Points on a hilly landscape, in no order, each with its height.
From any point a ball takes the steepest step (drop divided by distance) to one of its 2 nearest points. It stops when none of these is lower. Distance is the straight distance between rows; heights are no part of it.
J542 height 673: 114,94,102,98,121,128,102,92,80,109,147,90,102,48,85,99,85,133,117,96,91,100,135,99,82,122
J355 height 343: 111,102,112,77,98,109,125,87,100,87,122,110,123,71,101,84,111,109,85,78,98,73,121,97,97,101
J111 height 514: 85,96,102,54,113,116,102,140,114,106,92,107,98,53,107,98,101,122,90,91,109,58,80,75,102,137
J28 height 564: 91,84,74,128,103,115,82,82,75,92,110,115,33,84,99,86,102,140,116,103,126,112,104,107,89,73
J210 height 399: 131,86,123,110,69,120,91,71,59,85,146,78,106,108,89,87,137,103,128,111,108,104,132,126,95,90
J116 height 627: 117,117,126,101,99,111,112,99,100,77,96,91,112,104,104,80,109,105,109,119,107,67,99,103,97,91
J157 height 408: 118,86,136,108,62,128,86,99,89,76,112,99,110,135,113,78,131,94,116,108,107,95,97,109,117,90
J421 height 623: 105,96,114,95,126,115,95,76,92,125,117,117,119,87,112,88,53,94,87,45,88,106,134,103,123,102
J300 height 583: 93,65,81,124,82,112,94,91,80,76,119,127,40,99,110,95,118,126,107,83,127,120,111,105,96,69
J220 height 565: 78,118,74,71,100,66,135,120,140,107,80,106,126,100,91,136,78,73,77,103,70,100,82,104,102,142
J647 height 554: 73,123,104,55,89,81,113,126,136,114,75,94,126,110,89,126,75,71,78,103,70,89,77,99,116,140
J520 height 395: 91,119,103,90,86,78,112,123,115,87,81,71,103,90,88,98,120,110,113,151,95,66,79,99,83,114
J736 height 446: 121,97,107,116,90,118,91,79,54,99,145,73,91,83,82,89,121,122,128,122,109,106,136,120,84,96
J847 height 634: 106,98,85,143,133,78,95,79,98,90,86,125,72,128,118,99,98,86,109,75,119,120,97,95,115,48
J895 height 600: 109,115,91,106,114,87,125,89,109,99,121,90,125,81,88,108,87,107,98,107,80,107,118,106,82,117
J909 height 265: 79,87,93,86,53,103,81,98,77,152,111,83,108,84,89,103,100,115,96,92,72,118,126,101,115,115
J545 height 629: 117,105,99,117,104,73,123,91,117,67,85,118,107,126,119,88,133,79,102,89,116,87,91,95,109,58
J891 height 424: 79,92,78,125,87,82,78,87,90,119,83,105,76,116,100,94,95,109,100,94,98,127,105,106,115,77
J948 height 573: 90,89,77,94,118,100,114,88,109,119,119,110,121,80,91,118,58,102,82,66,73,130,121,104,102,127
J37 height 308: 97,109,119,79,70,93,102,127,136,80,74,90,134,142,86,113,78,58,92,123,86,89,63,110,107,129
J877 height 465: 136,110,114,104,90,91,128,90,122,56,111,91,140,116,94,94,121,80,100,129,101,81,98,118,73,102
J686 height 488: 73,111,76,96,142,95,77,96,91,137,72,112,43,62,97,93,82,120,107,85,110,95,85,84,97,82
J863 height 372: 96,89,116,66,75,131,87,111,93,148,90,114,100,74,123,77,102,111,67,67,100,76,110,77,122,102
J924 height 534: 101,88,113,99,129,128,106,118,112,76,109,99,107,109,97,105,59,98,93,97,103,105,89,98,99,132
J161 height 562: 92,90,101,71,62,97,113,102,130,82,96,127,150,128,97,110,102,67,67,84,84,100,86,107,112,122
J857 height 379: 101,134,135,79,91,103,97,104,127,106,91,88,137,124,83,110,59,69,98,130,61,95,92,108,105,127
J959 height 581: 99,134,78,104,145,62,113,104,122,132,98,92,103,49,91,121,88,117,111,121,81,92,110,85,77,110
J944 height 717: 87,83,115,61,53,119,103,133,106,86,102,89,120,94,91,97,120,109,85,117,102,73,81,91,99,147
J382 height 320: 131,86,114,117,101,107,82,69,81,103,134,136,92,105,141,79,95,87,125,41,112,104,136,100,136,57
J661 height 671: 93,117,71,109,126,63,104,71,96,134,84,102,94,82,106,95,75,103,91,72,92,99,126,100,106,71
J961 height 354: 109,92,52,135,97,67,117,82,86,96,132,77,90,87,74,125,122,110,107,135,102,138,115,120,53,92
J722 height 685: 93,113,59,127,104,45,97,64,92,130,78,110,90,98,104,95,88,97,98,77,95,107,129,106,112,52
J981 height 387: 76,75,83,106,96,115,78,107,79,128,122,90,80,70,82,110,83,133,116,102,83,133,116,97,99,129
J117 height 348: 81,101,109,81,78,103,82,104,100,143,66,106,104,115,118,91,105,93,72,76,94,94,94,81,135,88
J114 height 347: 91,63,101,87,51,129,90,102,70,113,134,93,100,94,90,101,132,116,88,88,100,118,118,101,106,110
J12 height 515: 107,66,101,100,87,112,98,85,93,103,124,134,102,103,123,93,98,96,85,42,100,115,125,95,127,85
J469 height 445: 72,104,80,68,110,77,103,114,112,133,82,109,84,36,105,100,115,126,93,90,94,75,99,85,100,112
J679 height 512: 114,109,105,101,128,104,114,135,120,69,102,81,102,85,90,106,85,111,113,143,115,75,73,89,67,128
J859 height 442: 116,66,130,111,61,128,70,98,97,75,129,114,129,154,107,99,119,65,115,96,97,140,88,114,128,111
J943 height 431: 114,85,116,111,93,103,102,119,125,51,81,99,118,148,102,100,99,68,104,111,113,98,64,108,102,103
J535 height 511: 88,95,83,112,82,111,83,95,65,112,111,82,66,71,86,89,119,143,130,131,105,103,114,102,88,93
J751 height 524: 95,92,72,101,110,83,105,81,86,134,123,103,102,49,94,99,80,119,100,72,84,109,141,106,93,102
J567 height 369: 96,53,97,81,58,127,104,95,83,88,144,107,119,102,88,112,130,100,77,77,98,126,119,106,100,120
J445 height 510: 104,87,119,113,120,142,96,111,93,76,118,97,84,103,102,96,79,115,112,102,109,110,103,103,98,119
J78 height 598: 108,67,98,124,85,115,105,94,86,64,129,118,68,112,112,96,123,113,110,79,125,117,113,106,105,80
J689 height 370: 96,84,124,69,103,153,95,132,99,83,90,110,79,103,120,90,95,111,84,73,131,65,76,82,113,106
J287 height 460: 70,112,81,58,91,62,119,121,119,120,85,102,105,46,101,108,135,115,89,106,87,67,96,93,98,127
J56 height 396: 106,55,106,91,65,131,113,106,87,59,140,107,104,105,95,104,135,104,89,88,116,108,105,105,94,115
J234 height 344: 113,126,133,94,97,102,99,113,132,83,80,83,135,143,89,107,68,58,100,136,85,88,72,112,98,115
J67 height 705: 97,107,130,74,75,132,93,112,91,102,113,75,121,83,84,89,108,117,116,130,86,73,102,99,94,129
J322 height 371: 118,84,107,117,118,110,93,77,83,97,112,135,70,101,132,85,93,100,109,43,122,99,118,93,123,53
J834 height 456: 126,84,118,128,106,117,75,77,80,91,138,112,110,131,114,99,77,87,118,73,97,148,127,122,122,106
J303 height 458: 58,111,60,96,105,60,83,101,109,130,67,98,55,64,85,106,116,127,111,128,95,102,82,94,93,98
J928 height 553: 107,81,97,109,94,109,101,79,76,102,137,103,104,89,99,95,95,110,101,76,99,120,138,113,102,102
J965 height 540: 72,131,99,59,110,71,106,132,130,127,75,88,111,80,91,124,86,89,102,119,71,75,82,86,109,140
J962 height 657: 123,118,146,111,136,135,83,90,89,90,94,104,105,131,118,81,80,82,116,86,113,88,99,97,126,79
J632 height 549: 87,101,75,109,96,79,109,84,110,119,88,113,120,123,101,116,77,79,85,69,76,134,110,111,123,95
J245 height 416: 74,93,85,105,120,106,78,112,94,134,96,91,74,70,84,114,69,129,125,115,83,121,102,87,100,123
J819 height 526: 142,88,127,119,89,109,110,82,104,46,138,118,130,125,113,87,135,74,120,95,109,104,103,113,103,88
J32 height 691: 106,105,118,95,94,123,98,93,82,109,136,72,115,73,78,95,98,120,122,120,82,97,125,103,92,121
J883 height 500: 131,108,108,109,99,83,129,86,129,57,101,110,143,129,106,101,114,65,95,103,100,91,92,111,94,88
J395 height 337: 100,78,108,106,83,116,85,100,97,101,92,132,79,125,135,90,117,93,90,59,119,103,97,79,133,67
J897 height 628: 90,123,104,86,149,88,109,129,124,97,67,85,103,112,93,125,61,74,92,106,102,90,65,84,90,123
J217 height 712: 92,90,122,70,46,127,96,122,91,97,112,75,114,90,87,90,132,116,100,131,97,76,96,96,97,129
J603 height 258: 97,118,122,114,109,105,87,89,99,116,88,88,112,127,95,97,67,90,108,111,84,113,103,107,118,101
J900 height 321: 69,118,91,100,87,75,92,107,104,125,75,80,92,94,87,105,103,112,107,129,78,106,95,99,105,103
J286 height 423: 107,124,79,102,122,62,131,80,108,92,83,107,95,75,105,88,123,110,87,95,115,72,106,99,89,67
J318 height 563: 119,123,101,136,175,96,95,97,98,95,82,100,76,127,109,111,67,88,100,101,124,115,84,90,79,72
J209 height 537: 126,89,103,109,91,94,123,78,116,60,125,128,140,121,110,102,120,72,96,80,98,112,110,109,106,91
J616 height 235: 79,86,104,87,37,107,77,101,86,146,96,94,109,110,103,93,116,107,74,100,81,119,113,92,124,110
J498 height 613: 116,134,119,89,104,109,112,89,91,98,95,89,106,79,107,70,116,118,111,107,107,48,109,98,98,79
J359 height 397: 107,89,75,141,92,75,106,82,97,80,104,106,94,127,101,107,110,94,106,98,103,139,110,114,101,78
J273 height 533: 110,73,113,89,79,113,103,89,112,90,120,146,125,111,127,91,119,83,78,48,104,101,112,83,132,86
J289 height 448: 91,107,81,118,145,87,86,117,112,132,106,92,83,62,83,133,58,124,126,128,80,127,104,81,78,128
J757 height 555: 104,103,103,83,128,107,123,109,126,78,107,108,128,88,93,112,70,94,82,95,94,92,93,95,92,135
J526 height 113: 119,137,122,116,141,91,106,112,118,97,78,76,108,127,99,108,66,80,105,138,103,89,74,97,77,96
J849 height 641: 119,112,127,109,115,119,101,92,92,81,94,106,101,115,118,78,106,98,112,94,114,77,101,100,114,73
J156 height 414: 108,71,135,103,48,132,66,99,92,102,115,116,127,147,115,89,120,77,100,92,91,126,100,99,138,105
J168 height 531: 102,79,105,118,96,119,80,87,74,110,120,105,84,107,111,89,80,117,111,73,99,123,129,108,114,95
J789 height 602: 102,109,113,87,83,120,98,95,83,114,100,96,95,71,107,74,118,126,103,97,103,63,114,95,107,87
J660 height 398: 109,91,119,102,96,98,93,112,123,69,73,116,128,160,114,96,105,48,102,90,112,96,62,92,126,88
J901 height 203: 122,124,121,117,138,109,107,119,109,69,78,81,92,122,102,96,83,95,112,140,127,76,67,98,72,92
J79 height 327: 86,93,117,75,45,112,88,106,110,107,97,96,141,135,88,111,101,75,84,112,67,114,94,109,119,129
J818 height 552: 91,102,91,97,112,129,65,87,73,137,79,121,36,75,120,76,90,117,107,58,127,82,104,91,109,45
J17 height 382: 104,106,84,139,108,82,109,112,115,93,103,75,94,117,86,122,87,97,109,156,90,137,85,115,58,111
J880 height 548: 107,79,114,70,61,111,103,100,120,90,105,136,144,119,117,95,120,76,64,67,92,92,95,90,127,108
J80 height 489: 79,106,87,61,112,77,117,125,115,91,68,110,92,76,113,95,121,102,75,87,125,52,74,85,98,108
J356 height 528: 90,104,104,114,108,134,72,104,82,98,72,108,46,120,114,83,103,118,115,101,130,91,80,97,115,64
J546 height 394: 96,78,118,108,67,121,72,100,90,115,100,113,108,137,120,92,97,89,94,77,94,127,103,94,142,94
J726 height 238: 64,120,97,54,111,79,90,124,101,142,54,100,79,70,112,94,120,100,76,85,103,62,74,79,108,108
J501 height 502: 89,103,103,54,105,109,115,120,108,104,89,110,97,55,113,83,114,119,81,80,116,50,94,82,98,112
J176 height 316: 95,81,110,93,73,131,87,110,87,106,94,118,74,103,128,83,118,116,87,79,115,88,102,87,120,80
J524 height 484: 154,88,147,120,94,132,90,93,97,42,136,104,116,143,116,78,123,73,133,114,117,107,96,123,102,98
J278 height 482: 108,91,104,112,108,111,111,128,107,69,116,74,102,98,83,115,91,110,117,148,101,109,82,105,66,136
J494 height 579: 86,132,87,63,117,51,138,112,137,101,71,99,128,94,99,121,95,70,73,99,89,69,81,100,94,121
J896 height 478: 132,65,130,122,73,124,74,92,86,68,143,96,119,151,98,102,125,66,129,104,102,149,99,130,112,113
J706 height 513: 74,101,64,115,137,98,68,96,97,126,86,113,33,55,85,96,86,139,125,115,112,109,83,87,87,92
J986 height 455: 111,77,83,113,125,106,131,113,110,47,123,112,92,95,99,109,102,114,92,101,124,106,96,103,69,113
J51 height 198: 111,129,123,125,123,95,96,95,110,107,80,77,109,133,101,101,67,81,110,128,91,109,94,107,97,89
J228 height 467: 72,98,87,92,78,107,71,107,81,144,91,99,68,57,100,84,104,141,109,102,93,96,106,87,107,98
J586 height 443: 135,84,148,96,69,141,90,97,86,53,134,93,124,130,93,83,128,86,119,120,106,95,100,122,96,112
J770 height 294: 108,67,118,100,64,152,82,105,74,103,125,120,66,102,129,85,112,121,97,69,119,102,116,94,121,86
J626 height 345: 98,93,70,144,86,73,100,85,89,91,99,85,82,127,87,110,114,99,110,129,101,143,102,124,87,84
J837 height 264: 59,125,100,69,99,71,92,123,108,134,45,90,90,104,104,108,105,90,83,102,94,78,70,86,118,105
J275 height 427: 98,93,96,88,142,127,114,100,96,87,101,123,55,68,117,89,93,120,91,58,131,72,98,89,95,74
J866 height 447: 91,112,119,92,107,107,84,102,91,109,53,110,85,132,120,87,117,78,98,69,119,78,75,78,125,60
J155 height 312: 80,122,111,78,65,72,96,111,117,118,51,93,122,139,110,100,117,69,79,108,89,83,76,96,127,95
J691 height 301: 95,75,119,88,55,126,96,107,86,85,119,70,121,121,75,110,121,94,106,131,89,117,95,116,95,130
J997 height 494: 110,104,92,120,78,91,108,85,111,98,105,96,137,140,86,125,86,66,102,111,67,142,104,129,99,114
J394 height 407: 127,93,120,127,99,114,92,83,93,81,122,104,117,134,110,94,95,81,114,92,94,129,113,119,117,100
J864 height 475: 75,110,111,90,138,108,87,119,95,104,48,96,76,136,102,105,82,75,92,77,112,97,59,78,111,92
J795 height 452: 91,99,78,98,102,84,115,95,101,90,92,117,70,73,108,84,133,124,87,85,120,81,103,97,94,72
J612 height 406: 78,68,86,106,76,104,95,123,104,78,84,104,85,127,103,105,111,105,84,102,110,116,78,98,105,109
J14 height 656: 106,106,94,109,129,115,92,105,89,122,128,86,91,44,83,108,81,139,136,119,85,104,124,89,78,122
J506 height 527: 75,109,105,53,118,90,104,130,125,129,83,99,113,53,98,113,91,105,100,95,82,68,88,80,109,145
J88 height 313: 102,109,126,91,105,108,97,92,112,102,88,108,127,122,105,97,80,78,88,83,87,98,100,97,123,103
J769 height 580: 108,79,90,95,81,100,122,105,130,60,103,123,141,138,96,125,93,63,81,87,91,124,83,116,103,126
J401 height 503: 95,114,94,89,146,105,111,117,103,76,74,101,67,83,101,94,103,115,102,106,135,59,71,83,84,94
J246 height 389: 77,71,110,81,79,131,88,135,103,93,85,105,90,119,106,102,94,105,81,91,114,100,71,85,115,125
J902 height 672: 110,110,124,123,143,120,80,89,83,107,97,107,88,122,116,88,61,96,112,76,109,111,107,100,119,86
J66 height 314: 106,93,121,76,68,120,107,93,96,90,121,108,128,91,101,84,127,105,86,88,96,81,115,99,106,104
J952 height 472: 116,58,96,125,63,108,89,89,80,68,134,103,105,139,98,112,141,80,118,96,107,151,108,124,109,95
J780 height 441: 140,85,128,114,105,136,100,88,67,69,163,73,109,101,82,101,117,106,118,125,115,118,123,125,70,120
J483 height 430: 123,113,92,98,81,74,138,87,112,76,119,81,139,102,82,109,132,84,96,133,86,96,107,120,68,106
J200 height 353: 112,98,122,98,91,107,96,93,117,79,93,121,141,144,109,103,90,61,94,90,87,107,87,105,125,103
J920 height 393: 103,123,71,105,83,55,137,91,113,98,102,78,124,89,78,118,126,96,99,139,79,101,106,118,70,106
J649 height 392: 83,102,76,132,82,76,86,87,83,111,91,83,76,110,86,100,106,117,112,126,94,129,108,111,96,83
J453 height 601: 103,102,106,99,109,110,95,74,98,124,121,110,134,104,95,107,52,89,90,67,71,125,129,111,117,116
J641 height 300: 69,98,109,74,58,105,89,128,114,118,83,81,117,118,88,113,90,93,88,126,68,109,83,96,116,139
J561 height 614: 112,124,111,92,109,77,119,93,112,79,68,107,111,112,115,82,133,83,94,88,117,54,88,88,110,62
J927 height 457: 86,85,48,106,86,69,98,76,76,120,122,96,78,54,78,98,116,132,112,100,96,117,131,105,79,90
J813 height 278: 128,104,133,128,120,116,102,111,113,65,96,88,110,133,105,97,80,86,110,138,110,103,77,115,80,105
J328 height 272: 121,92,72,143,88,77,114,85,88,94,122,72,108,122,78,126,119,86,108,139,96,145,111,136,67,91
J669 height 642: 102,110,98,93,146,99,109,81,102,131,102,110,115,70,105,92,56,98,85,51,88,98,124,95,108,94
J681 height 538: 82,96,70,135,122,97,74,88,89,108,96,108,36,82,85,96,85,133,118,121,119,121,95,99,83,82
J556 height 336: 96,122,107,65,73,75,120,133,137,90,99,75,132,85,79,118,104,88,106,147,80,65,82,99,83,148
J124 height 335: 116,97,82,133,90,84,120,101,108,87,115,69,111,127,79,129,104,82,106,148,86,144,92,128,57,114
J748 height 426: 102,101,115,97,101,97,95,106,111,82,64,122,110,146,128,92,124,58,98,75,122,81,66,76,132,65
J488 height 450: 94,101,84,91,126,104,112,101,99,91,100,116,63,56,110,85,111,133,98,88,121,74,103,92,86,82
J621 height 302: 123,92,131,78,85,136,104,82,89,103,131,127,109,81,128,71,111,106,88,52,108,68,133,94,117,79
J340 height 702: 106,119,81,133,110,68,79,62,77,125,90,100,82,103,108,76,88,106,117,93,105,97,132,104,109,50
J443 height 402: 99,92,99,105,126,118,100,91,87,94,94,129,53,95,124,86,100,108,91,55,130,87,100,88,112,60
J197 height 429: 89,87,96,107,90,103,104,125,113,73,77,91,99,136,95,111,91,92,98,121,106,114,68,104,98,117
J411 height 366: 100,71,104,123,73,108,77,93,89,101,107,122,95,136,125,93,116,89,105,70,108,130,105,94,138,75
J842 height 404: 80,85,82,79,98,99,95,100,94,149,95,111,87,43,110,88,86,118,80,56,90,99,121,90,111,94
J323 height 476: 76,113,84,72,94,60,117,122,118,99,69,99,93,77,106,99,136,109,84,112,108,64,76,96,96,110
J560 height 268: 95,112,108,80,57,84,119,115,129,90,91,78,139,125,81,118,97,69,96,134,68,96,82,121,91,127
J841 height 283: 89,94,105,84,66,97,110,99,103,103,104,97,124,102,98,93,118,101,83,98,84,97,109,104,106,112
J903 height 551: 106,134,74,118,169,70,113,101,112,100,83,104,72,73,100,108,92,115,96,122,122,84,83,84,58,79
J678 height 523: 98,101,94,101,76,93,105,83,112,111,103,117,146,137,93,122,80,66,87,84,65,136,110,118,122,114
J252 height 352: 109,87,129,77,114,146,103,114,102,81,95,126,90,106,127,83,103,93,87,57,130,67,87,79,118,85
J361 height 655: 112,100,91,149,126,93,78,76,80,93,101,118,56,124,116,90,86,106,122,87,125,123,114,109,108,56
J244 height 486: 112,103,104,122,90,116,87,96,65,98,125,60,82,86,76,96,121,129,139,150,104,105,114,113,76,100
J592 height 599: 96,92,87,99,104,98,125,119,132,71,93,106,124,133,90,134,66,70,83,105,87,125,78,111,93,135
J224 height 322: 105,71,120,100,52,143,79,96,65,98,130,97,86,111,105,87,130,118,104,92,112,111,117,103,113,99
J461 height 309: 89,75,80,92,68,107,77,85,54,141,136,76,101,68,75,101,106,122,112,97,89,119,138,105,100,110
J341 height 584: 98,103,96,107,100,115,83,87,71,119,103,99,65,75,110,73,101,134,116,91,111,84,123,101,102,73
J714 height 390: 129,78,112,106,88,124,110,97,83,66,149,63,120,110,67,115,126,87,111,145,107,123,99,130,63,124
J491 height 509: 83,102,106,111,126,119,87,109,91,101,73,99,67,113,104,95,80,113,109,99,112,104,82,92,111,90
J885 height 365: 90,126,102,69,86,65,117,135,130,86,73,75,115,93,90,108,110,92,100,139,99,56,68,98,91,131
J260 height 341: 131,99,122,127,106,108,104,94,114,66,112,97,128,141,100,104,88,75,107,120,94,121,93,122,90,110
J585 height 349: 82,66,78,98,78,112,92,90,67,125,139,80,105,80,70,121,96,114,108,97,82,141,128,112,95,124
J964 height 568: 93,107,83,107,105,123,68,83,66,125,101,113,34,63,113,72,91,139,124,88,124,79,118,102,99,56
J945 height 559: 111,125,83,85,139,66,126,116,132,108,107,96,115,38,91,126,100,117,110,128,82,73,106,83,69,131
J933 height 615: 99,111,104,88,131,98,111,123,135,82,76,100,125,130,91,130,48,63,81,103,96,100,64,96,96,129
J784 height 501: 109,61,107,114,91,122,82,82,81,100,142,127,96,117,119,96,86,95,107,48,103,141,134,110,128,98
J459 height 586: 115,120,107,131,165,94,102,87,103,99,80,102,100,138,107,111,61,73,95,84,109,118,91,94,102,81
J41 height 340: 111,76,108,107,68,115,108,97,86,68,124,77,115,125,78,106,132,93,112,126,103,118,100,122,84,112
J527 height 485: 76,107,79,98,79,110,65,96,75,138,91,97,51,54,92,80,122,152,127,123,102,87,101,95,98,87
J458 height 576: 122,119,108,89,134,97,129,87,127,73,107,117,142,103,101,106,78,77,79,85,96,90,104,101,91,110
J410 height 435: 113,71,77,137,80,89,98,76,75,79,129,105,96,124,98,107,129,93,111,91,109,143,123,119,103,79
J899 height 477: 67,127,66,106,122,50,90,115,125,121,63,93,58,78,83,125,102,112,115,146,92,104,72,91,84,110
J801 height 356: 87,113,73,104,86,59,120,95,109,109,91,85,108,88,88,109,113,107,95,124,78,105,107,107,94,102
J369 height 388: 82,87,99,70,88,105,96,100,101,152,91,114,109,67,111,91,87,103,59,53,87,97,114,87,119,104
J718 height 525: 99,119,80,109,153,86,112,103,106,78,74,110,59,89,100,99,102,111,96,107,135,82,71,89,76,77
J4 height 470: 107,71,75,121,70,83,104,75,86,92,128,119,96,105,111,100,129,97,100,63,107,125,129,108,111,69
J772 height 290: 74,120,108,90,81,81,97,112,110,115,57,83,101,120,97,99,108,91,94,120,90,92,76,96,116,99
J148 height 636: 118,126,85,123,143,92,91,96,90,133,121,92,87,41,88,103,83,143,135,134,95,90,124,86,65,102
J701 height 255: 82,96,106,75,41,95,92,109,99,131,84,91,115,108,105,93,132,101,75,107,84,94,99,94,118,111
J199 height 261: 131,84,131,97,91,135,88,77,78,100,140,129,97,99,131,76,103,102,112,48,113,88,137,102,128,70
J99 height 419: 95,134,101,101,114,67,107,125,121,98,68,69,85,89,89,107,110,103,120,161,98,72,73,95,77,105
J884 height 621: 115,114,111,102,102,100,114,81,107,97,120,94,144,104,88,111,76,86,91,108,73,112,116,116,94,120
J480 height 374: 71,84,103,63,88,116,94,133,111,112,76,105,98,100,111,101,94,101,67,85,103,87,74,82,116,124
J165 height 592: 96,124,101,63,123,71,130,104,126,86,71,107,127,100,104,102,106,74,68,76,108,60,83,92,105,101
J447 height 492: 103,88,64,100,101,86,108,79,77,119,141,89,103,46,74,110,107,126,111,97,89,113,143,104,76,109
J409 height 351: 119,102,130,92,67,126,99,86,77,88,130,84,125,97,91,82,130,110,113,109,98,83,124,113,97,96
J836 height 266: 82,91,117,91,57,117,90,120,96,104,100,60,114,122,73,110,102,95,110,141,76,119,91,111,100,135
J987 height 487: 79,117,95,71,137,104,97,134,103,96,62,96,66,75,96,99,105,113,103,104,127,52,57,78,88,111
J258 height 384: 117,120,98,98,114,80,134,78,111,86,105,107,125,87,104,89,111,100,86,88,100,78,120,102,93,81
J710 height 451: 88,133,75,112,132,57,106,113,119,108,74,82,74,74,87,115,107,116,114,150,101,92,81,88,70,100
J657 height 330: 87,108,109,86,65,84,90,98,112,125,62,111,129,136,119,96,116,69,75,84,88,97,88,86,139,86
J658 height 466: 78,130,96,74,146,87,96,119,106,122,60,90,77,69,97,105,95,109,106,109,104,67,73,77,93,110
J106 height 582: 122,125,76,128,151,75,124,96,108,88,113,101,82,66,101,103,103,132,104,130,125,92,103,92,52,81
J608 height 453: 85,88,88,103,98,96,107,132,120,81,94,80,96,108,80,125,83,102,107,138,89,120,72,101,83,139
J503 height 422: 105,105,78,131,115,72,122,116,124,73,84,89,96,121,94,121,94,90,96,137,106,120,75,111,69,104
J64 height 481: 123,81,120,121,108,134,97,103,82,70,140,85,93,112,90,101,92,111,115,117,111,129,109,119,81,125
J582 height 361: 85,88,112,64,67,120,80,125,102,140,74,108,94,95,125,89,111,103,52,79,101,87,88,70,124,111
J572 height 415: 101,128,120,85,68,100,100,90,113,117,112,77,144,115,71,115,79,70,105,135,48,113,109,120,98,128
J790 height 631: 110,128,67,114,119,58,102,70,83,131,106,97,87,49,98,83,91,126,111,104,100,80,138,101,81,68
J239 height 612: 108,112,94,120,139,79,110,80,107,102,82,119,102,120,114,100,88,78,92,70,107,106,99,94,112,65
J694 height 536: 116,127,100,95,139,85,117,129,127,93,101,85,108,59,94,115,96,118,118,145,102,68,89,82,64,128
J707 height 493: 109,58,89,112,60,94,97,78,84,101,140,135,99,103,130,95,129,92,97,42,104,122,133,95,125,68
J522 height 449: 68,94,75,104,92,85,78,95,89,142,79,106,68,82,101,92,90,119,96,88,97,114,106,95,115,86
J419 height 611: 120,130,93,120,152,94,111,93,98,110,112,96,90,60,101,99,83,131,110,119,104,85,113,90,71,92
J495 height 577: 109,98,88,117,108,93,112,89,92,95,123,95,101,89,94,101,91,116,101,102,97,118,122,109,85,101
J645 height 490: 77,117,115,91,134,113,85,124,98,110,55,81,75,121,97,105,69,93,104,107,108,92,62,83,106,107
J728 height 391: 90,93,114,74,128,136,98,138,104,77,80,103,84,105,102,97,74,100,90,84,128,74,64,79,104,117
J201 height 499: 128,120,99,143,136,83,112,88,104,86,106,98,100,113,109,99,88,100,103,115,113,111,110,108,78,72
J845 height 428: 70,99,59,117,78,64,87,90,94,115,86,95,61,83,80,100,122,129,107,131,99,116,98,106,88,87
J827 height 605: 104,145,79,104,121,48,111,82,101,142,97,84,108,50,93,99,91,119,114,117,76,80,127,95,85,85
J50 height 541: 88,94,104,95,100,144,62,108,76,129,73,116,35,98,126,80,101,118,98,74,128,87,91,86,116,63
J473 height 491: 121,86,70,131,121,86,135,91,114,60,126,111,103,108,98,119,101,98,86,101,111,134,104,113,68,102
J307 height 350: 99,104,132,75,38,107,93,104,111,97,89,91,144,129,92,95,120,76,89,122,77,86,89,107,115,113
J186 height 303: 95,117,115,60,65,92,116,115,126,90,103,87,144,100,80,111,99,81,92,129,69,78,89,105,96,143
J821 height 421: 105,65,90,98,99,119,125,104,93,58,137,99,104,90,87,108,118,112,95,100,110,110,107,106,76,123
J451 height 464: 70,109,87,91,113,91,77,92,83,147,60,106,66,83,107,88,86,108,92,76,103,96,99,87,118,69
J575 height 603: 105,122,119,71,114,93,116,102,117,82,75,110,118,110,104,86,106,83,83,86,116,55,84,92,107,89
J288 height 535: 117,120,89,150,160,85,101,92,101,102,99,99,81,110,107,107,68,108,99,117,120,121,98,102,69,73
J11 height 676: 110,98,99,135,150,106,72,78,78,110,94,114,63,124,115,97,56,96,115,65,119,127,111,99,116,66
J49 height 546: 100,103,69,92,127,78,117,88,109,132,119,105,118,46,93,111,71,113,92,79,71,111,133,98,87,116
J642 height 444: 80,106,95,86,139,108,92,120,106,122,77,98,78,66,94,106,73,124,109,100,93,96,85,83,101,117
J497 height 331: 119,86,138,84,93,145,102,100,97,76,116,128,106,108,128,77,111,100,93,65,118,71,104,89,123,85
J34 height 454: 112,118,97,107,72,91,107,81,105,115,127,75,141,126,66,133,85,62,108,132,56,136,116,132,85,120
J150 height 462: 79,104,117,82,117,112,78,112,91,121,48,106,83,141,111,97,97,69,85,60,114,92,67,70,126,79
J326 height 378: 115,91,139,94,40,118,85,102,104,79,99,100,135,143,103,80,140,75,110,121,96,84,88,104,118,99
J732 height 658: 88,124,88,86,137,73,107,81,103,145,75,104,105,68,103,99,69,91,83,56,86,90,114,92,113,85
J861 height 425: 67,88,64,82,99,73,105,101,104,136,93,111,88,42,97,102,106,123,85,77,85,105,111,95,99,106
J105 height 412: 100,86,47,124,86,63,111,70,71,103,129,90,93,85,79,111,120,111,103,104,100,130,138,118,76,84
J417 height 461: 120,108,91,130,130,78,130,98,118,65,89,99,101,115,106,107,104,92,93,114,118,101,89,105,74,82

Where does a ball stop that starts at each point below?
J209 -> J726
J300 -> J626
J340 -> J328
J962 -> J660
J757 -> J836
J542 -> J616
J819 -> J836
J722 -> J328

Call two points neighbours if one is among the 2 nearest of the other. Go from one point of each pair to the other, from neighbour to neighbour, staying as low as possible. Name the highest point that can't be avoided.
J616 / J626 -> J535
J660 / J582 -> J943
J836 / J660 -> J209
J616 / J199 -> J795
J726 / J199 -> J728
J626 / J560 -> J899
J626 / J770 -> J896
